Points, in no order, along strands that fork, close into loops and pass close to each other.
(in the rows, 128 means zero)
Two points are linked if the straight distance between their rows is under 93.2. Some points are linked to none.
Q828: [ 86 131 128 186 107  86 182 142 144 171 152 150  73  75 189 149 120 114
 169 127 161 142 120 110 148 185 131 148 142 110 124]
Q42: [133 155 142 128 142 194 122 122 150 138 147 146 100 147 145 143 119 130
 146 123 131 120 120 126  78 127 151  59 139 102  98]
Q990: [100 106 139 129 141 189 141 161 157 140 168 133 118 157 166 119 129 133
 137 101 157 153  95 138  77 138 160  48 147 125 112]
Q534: [122 159 135 180 116  92 167  99 119 154 113 150  88  53 179 165  94 118
 156 127 138 129 105  98 138 197 121 161 159  98 118]
Q11: [164 140 110 110 146 129  86 111 119 107 124 125 145 150  87 136 145 116
  99 152  99 113 155 132 133 114 141 152  95 131 106]
Q309: [110 126 129 187 119  84 187 130 134 164 123 132  67  85 175 147 121 115
 151 125 129 173 112 116 134 174 132 150 134 122 110]
Q189: [136 159 152 143 121 119 113  99  65 124 109 150 147  81 128 149 130 148
 142 139 119  95 120  68 184 118 107 130 147 102 126]
Q163: [ 86  77 122 111 136 111 109 144 119 116 160 123 163 155 140 102 156 111
 132  90 179 131 141 150 128 108 107 102 134 144 146]
Q700: [122 122 112 163 124  66 143  96 119 152 117 117 113 135 111 127 145 114
 106 136 129 143 139 127 148 148 110 163 124 155 112]
Q907: [120 112 111  44 127 165 119 167 137 133 138 130 183 173 126  85 135 129
  85  92 159 120 108 176  81 150 132  78 137 135 141]
Q352: [136 107 125 142 162 131 124 154 119 105  86 102  92 102 130 125 135 112
 173 130  87 156 130 134 152 100 127 190 120 144 132]
Q18: [ 83 109 148 137 108 110 110 141  87 123 162 147 149 115 147 129 151 148
 155 123 140 103 144 104 160  80  95 103 123 119 160]
Q86: [ 72 103 148 148 100  74 136 140  86 125 168 138 136 102 152 128 150 151
 160 124 152 110 146 101 179  80  95 125 128 117 175]
Q223: [113 138 142 124 142 218 139 154 181 138 165 141 102 145 160 138 106 142
 145 118 155 124  95 120  64 133 163  50 147 114 104]
Q932: [ 73  78 132 142 128 105 124 146 109 131 166 138 134 139 156 117 157 120
 166 101 163 132 142 140 137 108 114 100 136 135 142]
Q216: [116 125 123  42 114 181 155 183 138 151 137 146 168 167 126  74 126 144
  94  93 150 107  86 188  70 171 142  74 151 135 162]
Q792: [159 167 158 139 154 188 136 124 142 118 128 136  84 129 138 143 108 128
 149 131 107 132 129 125  78 111 168  75 142  94  99]
Q706: [110 103 139 149 148 167 141 159 145 134 153 123 106 149 157 120 135 128
 140 106 143 167 117 134  87 120 160  67 136 128 102]
Q544: [174 113  89 103 166 143  80 125 173  79 110 107 144 154  68 144 132 112
 108 163 122 106 158 118 141 118 176 181  88 140 137]
Q377: [ 95 121 138 168 103  71 144 116 101 159 132 147 119 105 146 138 141 135
 144 130 131 121 135 103 169 135  96 139 140 126 129]
Q488: [136 139 131 171 125  92 176 114 122 150  93 133  89  47 188 162  89 121
 166 118 108 169  94 125 140 188 115 186 142 103 134]
Q136: [145 102 106 126 156 132 125 121 156 101  69  68  94  84 100 135 107 108
 154 144  97 152 105 118 175 127 137 252 112 158 137]
Q50: [130 144 143 156 116  89 125  95  75 142  97 139 135  73 129 156 115 139
 135 138 106 119 113  92 176 146  99 176 150 116 125]
Q886: [129 133 133 135 128 132 109 116 107 142 138 140 129 144 127 138 153 123
 132 128 119 118 140 125 127 124 116  98 122 122  99]
Q464: [145 109 104 149 146 100 137 108 153 102  76  71  87 108 105 131 119 105
 125 139  98 166 110 124 153 135 126 231 112 169 132]
Q571: [106 147 144 155  88  82 148 101 102 164 152 151 129 108 138 138 142 153
 126 139 149 110 136  75 171 125  96  95 138 118 120]
Q842: [116 123 126 132 109  91 117 112 101 139 143 134 153 141 119 123 157 135
 107 134 142 115 145 106 159 115  97 109 111 139 116]
Q988: [114 112 115  95 112 121 101 124 117 130 150 131 183 165 125 111 157 132
  97 119 155 115 147 124 134 114 105  87 107 131 113]
Q290: [133 117 113 150 137  90 152 113 132 130  76  91  94  85 137 140 103 115
 142 133  88 170 100 141 161 147 104 232 124 155 141]
Q689: [ 68  96 133 163 113  96 139 140 112 148 173 148 112 115 170 132 152 125
 176 110 158 122 141 117 148 124 121 106 138 121 133]
Q99: [122  91 143 132 157 171 140 179 143 111 126 109 126 157 137  99 132 126
 124 100 136 176 120 156  72  97 147  86 134 140 124]
Q779: [ 77 122 152 102 105 173 110 146 116 134 170 170 161 133 156 138 130 161
 156 116 153  72 119 118 109  95 105  54 135 103 159]
Q905: [108 151 137 129  82 103 138  90 116 161 167 151 146 141 142 128 150 164
 114 136 164 115 132  72 166 111 107  60 120 115 108]
Q368: [172 181 137 101 135 172 103  88 115 116 129 143 121 151 107 137 124 122
 114 136  84 109 146 142 103 116 157  98 121  96 101]
Q84: [133 127 133 170 148 126 157 132 124 129 116 112  74 118 145 131 137 115
 142 121 106 172 127 122 113 119 149 122 124 130  92]
Q271: [157 137 134 141 152 117 111  95  92 122  96 120 113  98 106 146 130 118
 132 140  82 128 127 122 150 133 130 185 133 123 106]
Q681: [168 156  95  95 131 126  89  88 118 108 140 127 159 157  88 129 140 128
  69 148  98 101 160 122 130 123 153 142  72 118 101]
Q480: [124 119 104 128 114  48 128 109 142 108 135 103 178 144  94 108 156 127
  80 137 189 121 154  84 184 120  97 144 107 163 148]
Q379: [189 141 135 103 168 167  78 143 131  94 106 114 129 122  70 134 113 122
 139 160  79 132 155 152 131  99 172 172 126 129 128]
Q921: [171 125 111 119 168 120  92  97 126 107  98 100 116 104  66 151 121 117
 116 161  95 123 129 114 154 123 164 229 112 143 117]
Q245: [125 138 119 165 114  63 147  84 109 155 108 129 116 112 111 146 121 127
 110 142 108 140 125 124 147 158 100 185 134 147 120]
Q633: [116  93 108 143 150 110 116 143 127 107  95 103 102 115 126 122 145 102
 167 130 111 140 130 131 170 108 110 204 116 158 148]
Q797: [126 137 124 108  96  79 121 114 106 130 151 119 173 145 120 113 157 156
  78 145 159 124 150  83 175 102  93  96  90 143 132]
Q958: [104 155 122 141 113 144 132  86 148 158 174 159 112 132 158 158 132 145
 150 130 178  91 122  73 140 135 130  64 145 104  84]
Q818: [122 121  97 152 126  48 144  86 139 131 114 105 136 151  92 111 151 108
  84 133 165 141 145 121 155 154 105 168 125 169 125]
Q327: [183 111 123  85 141 180 106 212 183  81 117 112 164 158  87 100  85 131
 113 142 121 111 123 195  86 121 145 144 121 164 202]
Q207: [135 118 133  86 136 182 119 164 144 129 133 128 147 172 126 104 126 131
 102 108 131 135 117 178  66 130 138  75 132 134 135]
Q255: [ 54 108 141 174  88  62 171 140 120 165 181 153 106  90 173 140 138 135
 170 121 172 122 145 104 167 142 119 132 146 103 155]
Q328: [ 75  71 118  98 149 117 109 157 120  94 165 114 163 153 136  94 144  99
 143  67 202 135 125 166 120  99 110 112 150 147 172]
Q381: [147 158 130 113 128 161 103  95 114 133 131 144 130 153 117 137 143 125
 118 135 102 106 143 130 109 120 134  88 113 106  92]
Q190: [ 92 116 130 165  99  52 157 122 109 159 113 145 120  82 152 143 119 135
 149 134 125 135 126 117 175 148  84 187 141 127 156]
Q989: [150 145 148 155 155 161 136 125 122 121 121 122  82 124 134 138 132 119
 141 128  94 155 133 128  96 110 155 102 131 110  90]
Q240: [132 126 110 104 109  66 116 119 129 103 148 106 186 146 110 108 158 148
  68 143 182 123 153  76 182 104  96 115  88 154 150]
Q107: [124  91 108 145 145  97 113 129 134 108 103 101 115 132 111 118 151  99
 139 131 129 137 137 125 161 122 109 188 117 167 138]
Q268: [134 138 105  73 109 153  97 124 127 130 141 133 177 179 121 111 140 135
  83 123 131 112 141 147  99 129 129  82 100 118 107]
Q429: [140 148 150 120 126 216 161 146 178 130 150 125 106 159 137 122 100 152
 107 119 125 146  97 141  54 118 183  42 142 105 103]
Q316: [115 169 124 164 122 122 144  79 132 154 152 156  97  97 160 162 121 135
 157 135 173  85 122  65 144 156 127 101 161  99  89]
Q293: [121 163 128 181 123 106 162  92 124 161 133 150  79  79 164 165 110 122
 152 133 151 113 116  85 137 182 130 134 160 101  94]
Q111: [176 164 140  81 121 190 120 136 152 119 134 127 129 169 109 113 102 133
  89 136  89 125 132 186  62 120 159  80 117 108 124]
Q28: [170 161 158 149 164 154 141  97  97 100  87 121  80  77 141 142 118 118
 162 131  84 139 121 112 121 141 170 146 162  90 105]
Q861: [175 184 128  75 115 186 104 111 136 118 137 136 141 168 107 123 104 130
  95 137  87 105 145 169  76 124 158  89 112  97 113]
Q445: [158 147 141  91 129 182  78 155 121 114 123 149 165 148 101 130 119 134
 131 146  93  97 152 157 110 110 128 112 126 119 140]
Q856: [128 133 122 159 120  79 176 112 132 153  83 128 108  59 179 159  83 123
 163 122  96 184  91 148 150 181  96 213 137 117 149]
Q846: [ 70 127 136 178  91  75 175 134 135 175 165 160  91  79 179 147 124 126
 168 128 171 122 134  96 159 171 121 139 150 106 134]
Q91: [157 126 138 128 167 153  95 150 119 101  99 114 113 121 100 130 134 114
 152 144  82 139 146 141 133 100 140 172 126 137 127]
Q524: [ 79 113 150 118 106 141 109 140  99 126 170 158 158 124 156 133 143 155
 156 118 149  91 134 108 133  83 100  71 128 108 153]
Q521: [192 127 111  92 164 167  75 154 167  88 114 111 143 147  68 136 113 121
 122 167 102 120 160 152 124 105 179 171 104 139 141]
Q744: [127 104  91 135 134  67 113 104 153  98 118  97 156 151  91 109 154  93
 103 127 185 122 150 102 163 137 113 161 112 167 140]
Q214: [149 145 160  87 111 202 162 187 162 143 128 143 130 163 124  96  91 150
 112 122 116 112  88 185  55 146 147  64 146 127 160]
Q131: [181 126 139  90 136 184 105 196 163 101 119 121 157 161  94 106  97 134
 115 144 100 122 132 194  80 117 140 124 124 145 170]
Q951: [145 150 145  64  99 195 173 188 154 157 126 149 143 167 124  80  98 155
 111 117 125  93  80 191  60 170 144  69 142 130 168]
Q522: [167 137 128 129 160 117 109  88 100 115  93 103 104  91  92 146 118 117
 119 147  76 141 117 128 150 132 147 217 128 133 111]
Q422: [113 118 110 151 115  72 164 111 149 146  74 109 110  85 148 144  89 119
 145 129  96 178  96 150 166 165  86 237 130 151 159]
Q726: [129 155 135 168 106  72 147  76  93 158 100 144 129  76 133 165  95 139
 120 138 107 133 110 108 156 172  98 182 157 117 123]
Q127: [139 156 147 143 135 135 106 100  78 124 110 153 134  97 126 150 137 132
 153 133 106  96 132  90 160 125 118 126 147 102 110]
Q976: [ 95 109 111 161 106  46 157 111 146 145  93 112 124 120 118 122 125 111
 117 135 142 152 131 128 166 160  87 208 143 169 157]
Q110: [125 102 124 171 153 111 164 145 137 119 109  94  90 134 141 109 145 115
 129 110 123 193 129 130 120 106 144 131 119 150 100]
Q112: [ 81 100 136  57 102 165 120 168 112 130 162 152 192 153 140 100 140 153
 112  97 160  85 112 156  95 119 108  70 135 125 174]
Q594: [172 127  96 111 159 126  84 104 141  96 115 110 139 140  69 144 138 115
 100 159 107 109 152 117 147 119 162 189  91 141 119]
Q589: [149 159 100  51  97 173 106 112 135 128 137 130 166 183 122 104 120 136
  69 123 108 108 139 168  73 140 154  81  98 105 106]
Q876: [147 147 127  71 109 175  77 157 116 115 129 151 195 150 109 127 123 149
 109 144 104  80 150 134 119 104 115 104 108 116 143]
Q881: [117  92 117 160 163 119 158 156 148 101 105  83 108 146 137  93 144 106
 128  95 149 198 130 135 118  93 140 126 126 156 112]
Q298: [122  87 118 129 169 143 130 172 154  86 109  86 128 160 127  87 137  99
 123  89 164 181 130 154  97  92 137 114 130 158 135]
Q993: [ 67 102 148  75  96 177 127 161 115 137 177 164 177 144 149 115 135 162
 136 104 160  78 104 146  92 114 111  59 139 113 180]
Q114: [132 129 125 185 132  89 188 112 127 150 110 106  64 103 149 136 125 118
 123 125 107 187 114 125 122 147 143 150 126 137  98]
Q275: [134  98  98 134 143  94  99 113 142 100 112 104 146 146  91 123 157 106
 110 137 150 117 147 109 160 123 114 168 104 164 133]
Q895: [163 161 160 110 123 201 151 150 165 118 130 128 116 155 120 117  91 145
 104 132  98 138 115 166  51 104 170  56 139 105 120]
Q400: [101 133 124 127  93 133 126  93 135 165 178 155 141 151 154 137 144 151
 132 121 171 110 124  89 144 131 126  49 135 109  91]
Q492: [142 137 132 144 137 117 104 105  91 133 114 138 123 117 114 142 144 121
 133 138 102 117 136 114 147 125 115 146 126 125 104]
Q559: [172 138 153  99 138 192  96 177 137 111 122 141 148 148 103 117  99 131
 139 139  92 117 136 181  87 111 131 115 135 129 160]

A tip is a point with one link. Name the tips that can be reached along the links from each point below, in the order of the rows.
Q589 => Q681, Q328
Q958 => Q136, Q190
Q993 => Q86, Q112
Q907 => Q207, Q214
Q559 => Q327, Q876

A piece is all that can be reached along the links. How many separate loops has the piece of each point below (a circle has one, a figure eight two, a Y none), and how many tips (points with one link)?
Q842 => loops 4, tips 2
Q958 => loops 0, tips 2
Q207 => loops 0, tips 2
Q327 => loops 0, tips 2
Q993 => loops 0, tips 2
